Points, in no order, along strands that fork, close into loops and pass close to each other.
Points whose rows are less than 78.2 apart are linked; no others are. Some points are linked to none.
K610: [-15 -11  28   6  -8  13   0  19  -2 -15   8 -15   2   9   4   7   8  16
  14   3 -16  11 -13 -20 -24 -13   7]
K359: [  6  -3   5 -23  16 -23   7  33   3  29   6  32  11 -12 -10  12   7 -13
 -26   4   9   5   5  26  -7 -20 -34]
K244: [-20  11 -16 -12  -5 -34  12  14   8   9  14 -10  14 -12  -6  -7  -2  12
  15  31  -4  11  -7   8 -19  -4 -24]
K865: [-11   1  10  12   9  21   2 -11 -13   7 -12 -34  -2 -16  29  25 -24  -3
  -2   0 -42   5  11   5 -13   2  -3]
K556: [-12 -40  -8 -15 -17  48 -16   7 -16 -19  -3   0  18  -6   4   4   2 -14
   7 -16  -2  31 -20 -33   2  -1 -20]
K91: [ -8 -23   8  -4   5   3  20 -24   8 -17 -16 -24  -5  16   2  -8 -10  17
  29 -41  20  -3   7 -16 -20  -8  -5]
K177: [-13   5  12 -20 -15   7 -16  12   7  -8  15  -5   2  15  12  19 -23  34
  -7  27  -2  30 -16  13   5  15  -9]
K408: [-22  -9  -5  19 -11  26   4 -17 -30   0  -4 -24  16   8 -34   4  23  -8
  -2  -7 -14 -28  23 -12  -1  41 -16]
K988: [-11 -28  -9  -7  46 -13  20   9  -3  -2  19   5  34   6  11   2 -16  10
 -13  21  -2  13  -7 -13   3   9 -30]
K18: [  7   1  -6  10  -5 -42   9   5   0  18  -1  15  12 -16   5  -9   0  -6
  19   6  -5   4 -26   1 -38 -25  -6]
K332: [-17  22  16  19 -35  12  -4  21 -14  -4  11  25  30  -3  -1 -24  -4   2
  18  10  15  -3 -14 -18  27   0 -21]
K823: [ 13   3  21 -12 -11 -13   1  32  16   4  21  15   7  12   6   5   4  15
   4  -7  28  -7 -15  26 -42  -8   7]
K525: [ 17  11  13  11   8  -2  13   7  25 -13   6 -26 -30 -13 -13  13   9   8
   2  -3   2   4  18  18 -35 -13  33]
K40: [ 18   6  -4  24   7  27 -23   1  -6  13 -13  12  -5   0  16   4 -22 -15
 -13   9 -20   4 -14  16  32  15   6]
K260: [-20  17  26  -8   2  41   7 -18   1 -20  10  -4 -18   5  13   0   7  26
 -10  12 -10 -11  36  -3 -11 -11  24]
K438: [ 16 -24 -26  -5 -18  13 -32   6 -19 -15 -14   4   1 -20   1   9   8 -18
  14 -15  -6  27 -28 -15  23  16  -7]
K776: [  0  -4 -13   4 -16   0   8 -11 -16  18   5 -21  24  15 -20  -9  20 -12
  -9  10  -5 -26  23   0 -32  41   2]
K478: [  3   2  10   5  30  14  24  -6  -6  -7   0  26 -17   4  -4 -29  11  13
  30   4  17 -13   5 -13   6 -29   6]
K267: [ -6  23  27 -24   3   1  -3 -12  10 -29   7  21 -13  -1  18  16   7  34
 -14  29   4   2   8  12 -15 -18  20]
K725: [ -4  30 -18   5 -25  20   1  34   8   5  12  14  -7  18 -24  -6   8  13
   2  12  17  -4 -18  11   4   9  -2]
K75: [  5 -15  -4  -7  15 -17   1   3 -30  -7   2  20  37  -6  11  16  -7  -2
  -9  10   3   7  -3 -31  24  10 -28]
K978: [ -6  27   3  32 -17   9 -14  -2  25   8   3  -2  -3 -16 -10  25   0 -20
 -47  17 -18   0  15   6 -19   2   6]
K472: [ -5  14 -18   3 -17  36   4  30  12  -2  -4  11  12  -3 -30   8   1   0
 -11  11   7  18  -3   6 -10  -6 -33]
K346: [  2  20  15  12 -21  18  -9 -27 -19   6   2  11 -27   8 -19 -23  -2  13
  15  34 -11  -1  22  12   9   8   4]
K261: [-13 -30  -6 -22  13  40  -8   9   6 -35   2 -10  -8   7  -5   1   7  36
   6 -17 -11  12  -3  14 -13   3 -10]
K179: [-28  -7  28 -24   5  45   4 -27  -8 -12   0  -5   1   0  29  -1  -4  17
   5  -3   4 -10  34 -16  -2  -5 -19]
K953: [ -3 -30 -16   2  12  14 -19 -14 -13 -14  18  -2  17 -21  18  -3   1  10
  12  -1 -13  -3   0   5 -25  21 -34]
K264: [-23  -5  39 -19 -17   9   2  -8 -23  11   3  11  21  11  26 -16  -7  11
   1  13 -11  -2  19 -23   8 -10 -12]
K385: [ -1  -1  15  18   1 -32  -1 -21 -14  -3 -14 -38 -24  -9  18  10  -1  -7
   5 -26 -26 -10  11 -22  23   6  37]
K721: [  2 -21 -20  -5 -22  -1 -19 -39   7  -5 -25  -8 -14  10 -22   2  26  -6
  -6   1 -13  14   6 -22 -20   5  -4]
K251: [ 29  21  -7  21   3   9   1  17 -13  11   0  21  -9 -25 -20  17  18 -25
  16  22   8  -7  -7   6   1   0 -13]
K810: [  0  -9  -5  14  42   1  37 -36  -1 -10 -15  -4  -6  10   1  18  -4   8
  -4   0  -1  -9  15 -19 -32 -12   7]
K27: [ 11  -7   6   0  -1 -23 -16   5  -1  -4 -13   3 -13 -13  28  -4  -5   5
   9 -24  -8  18  -8   0  26 -22   5]
K601: [ 22  25  -6  32 -11  -7 -16  -7   6  24   4   5 -21 -23 -20   5  -7 -26
   3  33  -3   5   7  21  15  11 -14]
K532: [  8  -8  25 -11  20  -6   5 -13 -21  19   9  -6 -12  14  14  14  -1 -11
 -21  14 -28 -10  18 -12  -3   9  44]
K936: [-11  29  -4  22 -43 -45 -16  -1  16   7  24  10  10   2  10   9   7  -5
 -11  -2  12 -17 -23  -7 -10   2   9]
K819: [ -2  17   0  17 -24  22 -19  10  -5  21 -15  18  13   7 -12  10  -3 -20
 -17  19  -5   8 -41  20  20  30   5]
K745: [-11  13  17 -22 -21 -26 -26  11  14  -3  19   6   5 -11  39  26 -14  17
 -12   7   5  15 -21  15  -6  -1  -6]
K19: [ -1 -16   0 -15   2   1 -10   7  19   1  -1  12  -2   7   1  -6  13  10
 -34 -21  -7   4  16  19 -37 -20  -6]
K568: [ 10 -15   0  11   3  10  29   8   4 -14 -13 -14  22  18  -3  -5   2  -5
  22 -26  33  -6 -11 -34 -17  -4  -1]
K371: [ -4  -8  21  13  14  -3 -17 -13 -25   8   5  21  -4  22   6   7  -6   4
 -17  29 -41   4 -21 -12   8  10  26]
K939: [ -3  -1   1  16 -13  22  -3  17 -22   2 -31 -41  17 -12  -3  13   4 -27
  17 -30 -13  -1 -14  -8  38  22  -5]
K653: [ -3 -19  15  23 -37 -16 -18   1  -8   7  -3  24  34  13 -12 -18 -27 -15
   0  -8  11  27 -35   1   4  -4  -5]
K384: [ 32  14  22  10 -11 -37   3   9 -10   2  -2  -7  -3 -19  10   9   4  -4
  15 -26   4 -19  10  14 -20 -15  19]
K199: [ 10 -24  39  -5  33   4  -7  -8 -11   8  10 -11 -27  -3  13  12 -14 -14
   4   7  -6  10  20  -8  29  -4  -6]
K578: [ -5 -11  26 -35  25 -25  -3  27  17 -24  23  30   2   0  -5   9  27   8
 -22   6  34  -6   6   9  19 -10 -11]
K6: [ 22   5  -6 -17  19   1 -13  24  11 -16  30 -23 -26 -21  18  10   6   7
 -17 -19   1  -8  18  29  11  12  39]
K844: [ 13   3  16  -9 -16 -11  -2 -24  25  13 -15  -9   6  15  11   8 -17  -4
 -32   6   9  12  32   2 -11   2   1]
K453: [-19  29 -16  -8 -45  12  -8  20 -11  18  -6  11   6  14  -9   8  12   4
  -9  17 -18  -2 -28  12  -7  15   3]
K859: [-17  27   4  16 -24 -21  10   6 -18  -5  18 -32  21 -28  12   6   3   0
  -7  -8 -24 -23  27  -7 -10   9  14]
K963: [-41   4   5  26 -20  11  11  -4   0  -4   0 -28  15   9 -25 -27   6  -6
  19 -21   6 -18  15 -44  20   2 -21]
K120: [ 27  25  -8 -17  -8   3  11  18   0  -9 -32   2   2   7  15  16  10  -2
   1 -17  18  -2 -10 -15   4  -8  22]
K575: [ 15  38 -18   3  -1 -40  16  10   6  -7  13   3 -17 -14   4  20  -2  20
  29  21  20  -3 -21  22  -7  -2  12]
K461: [ -2  20   1  11   8 -29  25   6  -1  -5  21 -22  10 -15 -40  26   7  -7
 -33  17  -5  -5  40  -9  -9   1  -3]
K967: [  9 -32  -2   6  -6 -13   2   6 -18   7 -17   0  29  13   8 -12 -39  -3
   7 -17  -8  28 -27   4   3   2  -4]
K409: [ 29  14  11  -8  -1  13  -8  28  11   0  19  18 -14  37  -1  12   4  10
   0   2  15 -13 -29  12 -18   5  42]
K326: [  4   5  18 -18   7 -51   1  23   3  10  34  15  -2   8  -5  21  11   1
 -13  17  26   1   1  -8  12   0   1]
K910: [-12  29 -33   2 -22  19 -11   6  19  -6  10   8 -15   9   6 -41  15  23
  17   6   1  -9  -8  -3   3   5  20]
K789: [ -4  15  17  42 -30 -19 -19  20   5  -4  -9  -7  19   2 -22   1  -6  -8
 -13 -26 -12  -4 -10  -6   3 -13  -8]
K175: [  7  -5   0  31   5   5   2  -6 -17   2 -11  23  18  -7   9   0  22 -19
  -5 -17  -1 -29  -6 -28  -7  -4   4]
K597: [ 18 -33  34 -24  49  -2   1 -23  10 -19  -6  -2 -26  11   1  21  -5   2
  -1   3  18  12   9 -14  18 -13   2]
K475: [ -1  -7  -6  -6   9  -5  -6  24   3  36  -1  35  -9   3 -14   3   0 -17
 -31  17 -21  24  -9   8   4 -19 -17]
K523: [  9  29 -10  10 -19 -27  -4  18   8  18   3  15   1  -9 -11  55  -6 -16
 -16   4  11   1 -38  15 -23 -22 -18]
K153: [ -7 -32  -4   8  -1  -1 -16 -14  14  17   7  -5  -2  16  -2 -27   1  -7
 -12 -27  -4  -6  23   2 -21   4 -11]
K94: [-15  -1  31   0  -3  15  27  -7   0  31 -14  -7   3   3   3 -20   1 -27
  20  -6   8 -14  26 -30  -3 -26 -16]
K656: [ 12  -1  -2  26 -38 -13 -32  -5  18 -11 -25 -16  13  15 -30  29  -4  -9
 -13  -7   5  20 -28   6  -2  26   2]
K296: [-11   5  -8   7 -52 -40 -18  -2  23  18   8  18  21  10  -4  -3 -14 -12
  -6  -3  29  10 -33  -8  -3 -10 -16]
K514: [ 10 -18  -9  22 -11  14  -6  -2 -21 -14  12  17  32  -9   0  -2   0  -1
  31  13   6  -2 -25 -13 -21  15 -19]
K62: [ 19  -4  12  37   2  -6 -16  -2   6  18   8 -23 -28 -24  -8 -11 -10 -19
  16 -11  -3   3  23  22   4  -1  -6]
K143: [ 14   7 -13  10  26 -14  20  19   0  -9  29 -18 -14  -4  -2 -10   5  11
  -9 -27   6 -24  31  17  11  10  37]
K256: [-10 -42   8  17  19   0   6 -23   1  37 -21 -19 -19  25 -28   3 -15 -36
  -5 -29  -5   9   2 -19  21  13  -5]
K37: [-16  -3  -2   9  -8   8   7 -12  -5   4   4   5  10  27 -13 -27  12  -2
  -3   5  11 -10  13 -39  28  16   0]
K731: [ 27 -10  20 -21  31  18   1 -10   9 -16 -11 -22 -25  14   8  27 -18  16
 -11  -4   8   9  21  19   0   2  21]
K979: [ 13  -5  -5   1 -40  10 -29  11 -19  -5 -33  10   9  -4 -18   0  26 -14
   3 -33   0   0 -23   5  18  13   3]
K225: [  7  -4  28 -47   8 -36   9  18  20 -15   5  16  -5   6   1   7  21  17
  -8  -8  35  -7   1  30 -18 -19  18]
K567: [ 13   3 -15  23 -19  -9 -14 -26  -6 -28 -23 -25  22   4 -15  31  -3   6
  -9   3   3   6  -2 -17   9  37  -9]
K178: [ 12  -2  -4 -33  -8  -1   4   0   1  18   4  18   6  31  -5 -20  14  -7
  -2  16  24  -4   8 -18   9  16   3]
K400: [ 10  13 -24 -18  16 -22  -3   7  15 -22  30  17   1 -26  10  16  12  13
 -26   2  19 -16  11  42 -13   6   1]
K301: [-10 -26  -6 -17   1   8  -9 -36   1   1 -16 -18 -33  -9 -11  -2   8  -4
   9 -11  -7  11  27 -15  10  -9 -22]
K843: [ -4   0 -12 -32  27  -9  40  -8  15  -6 -22   5 -11  21   1 -35  11  19
  19  -1  18  -7   4 -14   3 -29  21]
K158: [ 38 -14  13   8 -15   2 -14  -3   6  -9 -22  -1   0  28  -9  22 -14   6
  -5 -12  15  13 -14   7 -13  11  11]
K155: [-27  13   6  13  15  39  25  11   2  -4 -20 -16 -21  -8 -10 -12 -14  17
  10 -17 -12   4  23   4  17 -27 -14]
K828: [ -3  -7 -23 -10  -2  12   8  -3 -14  -9  -9   9  -2   8  11 -38 -28   5
  39   5   9  33 -30 -18  46 -12  19]
K241: [ -4  12   3  23 -25 -23 -25 -13  -3 -12 -26  -6 -13  -6  20   1   0   9
  -7 -21 -30   4 -12 -12  22  -9  28]
K5: [  2  19  28   3 -24  14   2   1  16   4  -1 -31   5 -22 -33  -1   2 -25
  19   7   9   2  31 -19  -4 -22 -38]
K26: [  5 -16  -4 -12 -20   5 -15 -15  -8  30 -21  15  17  23  14 -25  -7 -23
   0   8 -19  14 -44   2   2  15  30]
K777: [ -3  15  -9  39  11  16   4 -11 -28  11 -12  -8  -7  -9   0 -12 -20  -7
   0  -2 -22  -9  19  13  46  18 -11]
K329: [  1 -16  -7 -23 -27  27 -36  27   9   7  16  39   6  18  13 -19   4 -10
  -6 -15   9  10 -43   2   2  -9  16]
K390: [-16 -19  17  -8  -2   2   4  -1 -34   9   7  -6  25  -8  23   1   7 -14
   9  -7 -10 -12  13 -36  10  11 -23]
K182: [  9   1   0 -10 -33  12 -14 -39 -20   3 -12  13  -9   4   3 -22 -13  21
  31  29 -10  15  -4  17  -9   7  -4]
K694: [ -7  13   5  -1  -1  -7  25  -8  28  10 -29 -29  15  10  -2   4 -12  -6
 -24 -13   3   3  28 -14 -22 -22 -10]
K778: [ 33  -2  20   6 -22  -5 -11  39  -2  24  -8  -2  23   2  -1   1 -11 -30
  13 -20  26   3 -12  14  23  17  -9]
K68: [-15 -14 -15  32  -8  -6 -25  20   1 -12  11 -14  -2  12  -6 -13 -14  17
   6  -9 -25  21 -29   0  24  18   5]
K44: [ -1 -23  12  17 -30 -16  -6 -44  -3   4 -29  -5  14  17 -32  -9   0 -12
   6  -4  -6  11  -4 -26 -19  -7  -7]
K32: [-11  -3  12  17  20 -16  10   9  13 -12  13  -3  -1 -14  12 -21  13   5
  14  -8  12 -11  12 -14  -4 -30  -5]
K66: [ 17   4  16  17 -18  13  -8  -8 -37  -6 -45 -14   5 -10 -10  13  16 -16
  10 -32 -12 -20  -3   3  18  11   9]
K522: [  8   1 -18 -22 -23  -7 -36 -16  -8  20 -13  11   0   0  41 -22  -4 -12
 -10 -10 -23  -1 -16   3  24  17  20]
K43: [ 20  -1  18 -16   5  22   5 -30   3  16 -17 -24 -12  17  19  21 -10 -18
 -24   1  -2  -9  30   0 -10  18  27]
K946: [ 17  10  -4 -19  12 -30   5  10  16   5  28   2  -9  20   1  -7  19  -3
 -10   8  26 -13  10 -18   7  11  35]
K249: [ 19 -29   3  16  -2  23  -5 -10  -7  16 -15  20  15  11  -7 -11   6 -25
 -12 -27   7 -18  12   0 -15   1 -15]
K648: [ 16  -6  13  38  30  15  16  -4  12   0 -11 -11 -21   2  -5  17  -8  -5
 -13 -17 -10 -10  13   9 -41 -19  17]
K202: [-11  13  -8  18  26   9  14  21  -9  -2   2  -8  -7 -10  -1  -5 -19  20
  -1   7 -16   7  13  13  26  -2 -14]
K154: [-18 -22 -19 -18   8   9 -11  12 -23 -11  10  28  14   8  12 -11  -2  23
   3  12 -29  16 -43 -12   2  -2   2]
K253: [  5 -17  -8 -15 -22  20 -27  20  -7  -5   8  25  -1   8 -34  13  17   8
 -14   0   4  15  -2  13 -17   5 -29]
K330: [-24  19  26  17 -14 -15  14  -7  -8   5   5 -41  -4 -14  16  12   9 -20
  -5  -3 -26 -16  22 -34  10   5  39]
K699: [ 22  14 -19  14  -7  -7   3  -6 -24 -12  -6  26  27  -1  18  15 -25  15
  14  16  11   1 -35  10  -6  17  -3]
K92: [ 17 -16   1   3  35  38   2 -18  13 -35  12  -7 -23  -7  -1   6  16  11
  36  -3  26 -13   5  -6 -13   2  -5]
K189: [ 26  -4  -3   1   8  24 -13  33  -6  15  -7   8  15  -6  27   6  -6 -25
 -13 -19   8  -8  -7   4  29  13  -8]
K54: [  8  -1 -23  -6 -21 -30 -33  -1  -6  10   8  20  -5 -24  28  -9 -10  -2
  11  -3  -3  12 -20  11  33   9 -15]
K465: [-12   9  43  19 -14  16  14 -16  -5  15 -14 -43   8  -8 -21   5  -6 -41
  30 -13   1 -20  20 -28   0  -6 -16]
K245: [-32 -10   3   0  59  18  26 -21 -12  -8   5   6 -33 -18   0   5  -4   2
   5 -18  -6 -19  33  -1  17 -13 -13]
K99: [ 11 -39  -2  11  37   9 -18 -32  18 -14  19   3  -3  -2  10  10 -12   4
  -7   8   9   8  11  -7 -11  12 -26]
K309: [-10  16 -15  -2 -57  -5 -13 -19  -7   6  -8   6  12  -7  -5 -19  -2  -1
  36  25   1  19 -24  -4  -3  10  -8]
K17: [  8 -17   4  -2   7  16  -1   4  18  40  -8  15   0   5  -8 -17 -23 -22
 -18  10   1  25  13  15   5 -16 -34]
K374: [  2  12  24  13 -10  -9  -3 -12 -15  -3  29  18 -13  -1 -16 -24  15  10
  14  15  16 -23  40  -3   4  -1   2]
K604: [-17  23  -7 -31  27 -21  22  21  42  -9  -6  -4  -5 -24  26  11  18  -1
 -23  13  -3   5  -8  18 -12 -26  19]
K361: [-13   2   6  -1  19 -20  11  10   3 -20  25 -31   7 -30  23   9  11  10
   3   6  -9  -8  12  -1 -18   2   5]
K107: [ -5  24  21  28 -24 -24   1  -5 -31   8   9   5  19  -5  -1 -21  12  -6
   3  -1  -5 -36  20   1  10  13  16]
K185: [-32 -11  -5   5  36  43   7  -6   2   2   3  -2 -43   7  -1 -18 -14  10
  10 -24 -15  -5   5 -11  26 -13  -2]
K9: [-12  39 -14   4 -44 -50 -17  -3  23   2  22  -6 -23   4 -21  22   6   7
 -18   3  16  -3  -3  10   2  -4   9]
K20: [ 14  -6  11 -26  -2 -23 -12   2  12   7  12  -1 -10   4  -2  11   2   7
 -45 -16   8  -2  40  27 -16   2  14]
K16: [-35 -39  -5 -26  52  32  25 -19 -10 -20  -1  18  -2 -19   5  -8  10   5
  16 -12  -3 -16   6   3  -3 -19 -35]
K419: [  2 -13   1 -21  35   7  -1 -29  11 -21  24 -23 -30 -24  15 -12  14   1
  35   9  19  -9  27   4  13   4  -3]
K345: [ 10   6  12  15 -20   0   7   3  -8  19 -24  -8  -5  12 -11 -27  -2  -9
  29  -6  -2   3 -10   1   9  -4  13]
K755: [-25   6 -21 -23   9 -17  18  31  12  -1  13 -17 -10   1 -27  -1  19  22
 -10  24 -11  21   6   5   1   6  -9]
K414: [ 23  12 -16  25  -9 -17   3  11  -6  21 -10  23  19 -13  -6  -2  21 -30
  11  -5   5 -22 -25   5 -24   4   0]
K425: [-19 -19 -11  -9  42   9  24 -24 -33  12  15  -1 -17   4  -5 -11   2   6
   1  -7 -22 -27  33  -1  -9   5   3]
K452: [  1  32 -22  15  -2 -13   2  12  23  14   1  23  -5  -8   7  31  -2  -8
 -43  14  -6   0 -11  12 -17 -12   9]
K954: [ -6  43 -14  37 -28 -28  -3  -2  24  21  -6 -22  21 -12 -33  -4   0 -36
  -7  16 -13  -8 -13   2 -15   0  -9]
K314: [  2  20   9   2 -18  17   5  11  -1  15  13  30  13 -10  21 -35  10  -7
  24  14  23 -12   2  -5   1 -12 -11]
K724: [-12  25 -11 -14  -8 -45 -12 -16   1   2  16  10  -5 -20  38  23  -8   9
 -24  25 -14   6  -3   2   7   1   7]
K444: [ 13  27 -24  -6  -3  -1  17 -13 -15  -4   3  21  -6   6  -4   2  15  17
   2  28   1 -20   5   4 -24  10  19]
K899: [-23 -13 -10 -20  -1  34   5  14  17 -11  -4 -20   8  21   3 -13 -17  26
  -4   3  -6  32  -8  -5   8   5  -8]
K964: [ -9   5 -36  -6 -28  -2  -5  -4 -14   3   3  25   6 -14  -5 -36  -6 -12
  36  23  14  30 -28 -12  31  -2  -9]
K592: [  4 -11  30  23  24  14  -1 -17 -25  26  -4   4 -21   4  11 -10 -23 -18
   4 -12  -7 -14  22  -1  46   3  -1]
K570: [ 30  -5  -2 -10   8  17 -20  13  -2 -21  18  -8  -9  -9  20  17   2  20
   4 -11  -3  -8  -1  37 -24  19  16]
K825: [ 29  24  20   9  -8 -23   0  41 -10  19  10  -4   3  -7  -3  24 -11  -9
   2  -6  14  -8  -2  27   6   8   2]
K372: [  2  31  -3  27  -6  -8  22  15   3  11  -3 -30   5  -5 -47   6  -1 -13
  -2  18 -14  -2  16   2 -23 -12 -10]
K311: [  0   9 -53 -27  -5  10 -21   3  35  -6  13  28 -17  21  -1 -22   9  17
  -2  10  14   2 -32   0  -1  -2  20]
K697: [  5  16 -14 -36  25  10   5   9   8  -7  12  -3 -32  -8   1  -9   8  24
  23  34 -12   0 -11  46 -14  -3  23]
K700: [ 10  39  21   8  13   6  14   3   7 -28  -6  16  -4 -20  29  12  -2  25
   3   6  12  -8   5   3  -1 -27  19]
K250: [-26 -39 -13  15 -14  17   4   2 -25 -26 -13  -7  22  -1 -11  -6   1  -4
  20 -36 -11  16 -27 -38  -7  -7 -11]
K449: [ 17   7 -24   5 -24 -25  -5  15   6  -1  11   8  10 -10 -17 -12  10  -1
  22  -7  40  -3   2   0   6   7 -25]
K279: [ -2  15 -12 -19 -13 -47   7   7  -8   6  20   1   5 -14 -24  17   8   5
 -47  -5  -6  -3  41  17  -4   3   2]
K916: [ -6  14 -12 -30   0 -13   3  28  -7  21  13  36   0  -9  12  40  -4  -5
 -21  11  12   5 -36  33  -4 -16 -26]
K33: [ -3 -17   1 -24  21   0 -20 -12 -21   2  14  23 -10   6   7  -6   1  16
  -7  29 -26  12  -3  -1   4   0  -3]
K137: [ 18  -5 -22  12  20   8   7 -13 -23   6   2   0  -4   7  -4  -6   6  -2
   3   0 -16 -24   9  12 -21  26  14]
K662: [  1  -7  -9 -19  33   6  12  17  -9  13   2 -10  -2   7  31 -16  -5   1
  11  -9 -19  -9  -9  -8   9  -2  22]
K834: [ -4  -4   6 -30  16  22   2   1  26  13  -4   1 -14   5  -6 -26  -8   9
 -11  11  12  17  35  26  14 -10 -23]
K817: [ 21 -15  14  18  17 -44  15   6 -15  16   1 -13  17   4   2   7  -4 -11
  12  -1  -2  -6   2  -6 -19   0   4]
K440: [-32  13  17  29 -19  -5   8   8 -22   3  -1   1  37  -5 -13 -28  -6  -2
   9  -5 -11 -14  11 -26  20 -17 -29]
K646: [  9 -22  -6  12   4   2  21  22 -31  18 -20   7  45  22 -13  -2 -18 -19
   0  -4   1   7 -30  -3  13  27  -6]
K207: [ 31 -26  -9  10  13   9 -23 -14  21 -19  -3  23   9  15   9  15 -13   1
 -17 -10  18  12 -18  -4 -21   4  -9]
K546: [-18 -22 -10  20  -9  21   4 -12 -39 -14 -25  12  30  10   5 -23  -5  -5
  14 -20 -16   1 -37 -19  13  11  18]
K541: [ -3 -10   3  11  14 -14 -11 -12  17   1   4 -35 -42 -36 -13   6  12 -15
  -2 -10 -10  10  37   1   9 -16 -12]
K233: [  5  20 -15  23  -4  -8   2 -24  10 -27 -12  -6  -2   3 -10  22 -16  29
 -13  22  -6  15   9  -1  -4   3  -5]
K812: [  4  20  -3 -44   6   2  -5  -5  28   5  -4  28 -24  10   2 -30  -6  15
  -7  20  25   8   8  23  29 -23   1]
K367: [  0 -26   3  31  -8   1  18 -29 -13  -2 -37 -17  33  18 -20  -2  -1 -21
  17 -31   6 -14 -22 -22 -23   4   5]
K600: [  3 -25 -16 -35  47  10   2 -22  17 -29  -7  -8 -21 -25   4  -9   3   3
  24   6  15   5   7  21  39   5 -26]
K664: [-13  39  -8  12 -15   7  10  16  -9  -8   2 -25   6   2 -10  19 -14  22
 -11  26 -14   5  15   4  16  24  -1]
K709: [ 14  19   0  11 -20 -35 -18   5  16   8  40 -16 -28  -7 -15  31  -4  -5
 -20  15  13   4   6  22   7  26  24]
K531: [-26 -16  -8 -38  22  -1  31  -5  33 -18 -19  -9   6  -2  15 -28  20   4
  10 -22  28  -4   8  -9   3 -23 -15]
K951: [-22  16   1 -16  -1 -11  19  17  40   0 -12 -27  -2   4   9   7  14   1
 -23   6  -5  15   8 -23 -16 -22  16]
K876: [ -1 -31  -3 -39  39  -6   7 -16  20 -12  -2  21  19  -1  31 -29   4   2
   7  -6  27  -5  -5   4  -1 -18 -14]
K517: [-18 -28   0 -53  31  33  19 -18  -5 -22 -28  -9  -5 -15   4   0   1   8
  16  -1   0  15   7  16  15  -8 -29]
K688: [-11 -11   1  36   5  53  -2 -29  -3   1 -10   1  -4  13  24 -23 -17  -4
  18 -24  -9 -18 -15  -5  -3   5  12]
K348: [  9  -3   3 -26   5   2  -5  11  18 -19   4  13  -8  -7   3   1  10  12
  21  15  23  19 -23   4   2 -13  -6]
K961: [-14   5  -8 -13 -20  22  -3  15  29  -3  -4 -23  -3 -18 -28  -7  10  -3
  14   7   6  30  10  -2 -11 -20 -41]
K577: [-18 -43  14 -28  53 -10  14 -12   2 -12  -2  15  16  12  22  -6 -14  19
 -12   5  -9   6 -10   9 -14 -15 -11]
K80: [  7  22  -3   2  -5 -13   8  26   7   7  24 -16 -25 -15  -4  11   6  13
  23  19 -10   0 -14  37 -35   1  24]
K582: [ -1  11 -34 -35  33  -7  21   2   1 -11  12  22 -12  -9  -8 -16  31  20
  10  27  -6 -18   1  20 -25  -9  17]
K382: [ -4 -30 -15   4  30  22   4 -12 -33 -14  -1  13  16  34   3  -9 -19  20
   2  -2 -21  -5 -27 -18   6  15  12]
K589: [  3 -11 -17 -19   3  39 -24  11  -2 -29   9  25   5   9  -4  17  20  26
 -25  -2  -3  -2  -6  -2  -9  14 -11]
K895: [ -9  11  18  37  22   2  32 -40  -5   7 -21 -17  -5  10   3  23 -12 -20
 -11   0 -12 -21  16 -32  -8  -4  25]
K501: [  0   1   5 -15  46  11  31   0 -13  -4  31 -15 -13  -5  20   1 -13   8
 -18 -17  -8 -31  32  12  10   4  52]
K272: [-10  18 -23  21 -44 -18  -4   2  30  10 -11  -9  46   4 -27 -13 -12 -24
  -6  -2   9   5 -20 -13 -19  -1 -26]
K806: [ 13  -1  -5  10  10 -20 -16  22  13   6  21 -37 -18  -3  12  18 -11  -4
 -17   4 -17  10  -2  15  12  29  27]
K53: [-14   9 -30 -39   4 -21 -15   8  41   8  16  28 -31   7  -3 -16   4  15
 -12   8  20  13 -26  33  16 -17   2]
K77: [ 21  11   5   1 -11  20   7   3  -9 -19 -30 -22 -13  -3  -6  35  23  -7
  -4 -26  -3  -7  16 -13 -10  -1  22]

A fork is a point with three links, a tip a point with one. Leave the first point through the second and follow the links. Name the first fork or tip that comes.
K725; K910 -> K978
K414; K251 -> K91
K699; K514 -> K202
K314; K332 -> K409
K264; K390 -> K859
K523; K916 -> K725
K409; K823 -> K314

A piece is two or more points that can be reached from each other along the links. Count, over all rows, the pieces, the separate loops (a circle has one, a figure eight two, a Y none), the forks (points with three links) and the tips (points with one).
pieces -> 3
loops -> 1
forks -> 17
tips -> 21

Name the points in between on the shortest way along the links from the first point to the second, in order.
K199; K810 -> K592, K777, K202, K155, K185, K245, K425, K137, K444, K582, K697, K80, K525, K648
K409; K314 -> K823, K225, K578, K326, K946, K178, K37, K963, K440, K332
K309; K264 -> K182, K346, K374, K107, K859, K361, K32, K478, K843, K531, K876, K577, K988, K75, K390
K523; K546 -> K916, K359, K475, K17, K834, K812, K53, K311, K910, K725, K453, K819, K40, K777, K592, K199, K597, K731, K43, K532, K371, K33, K154, K382
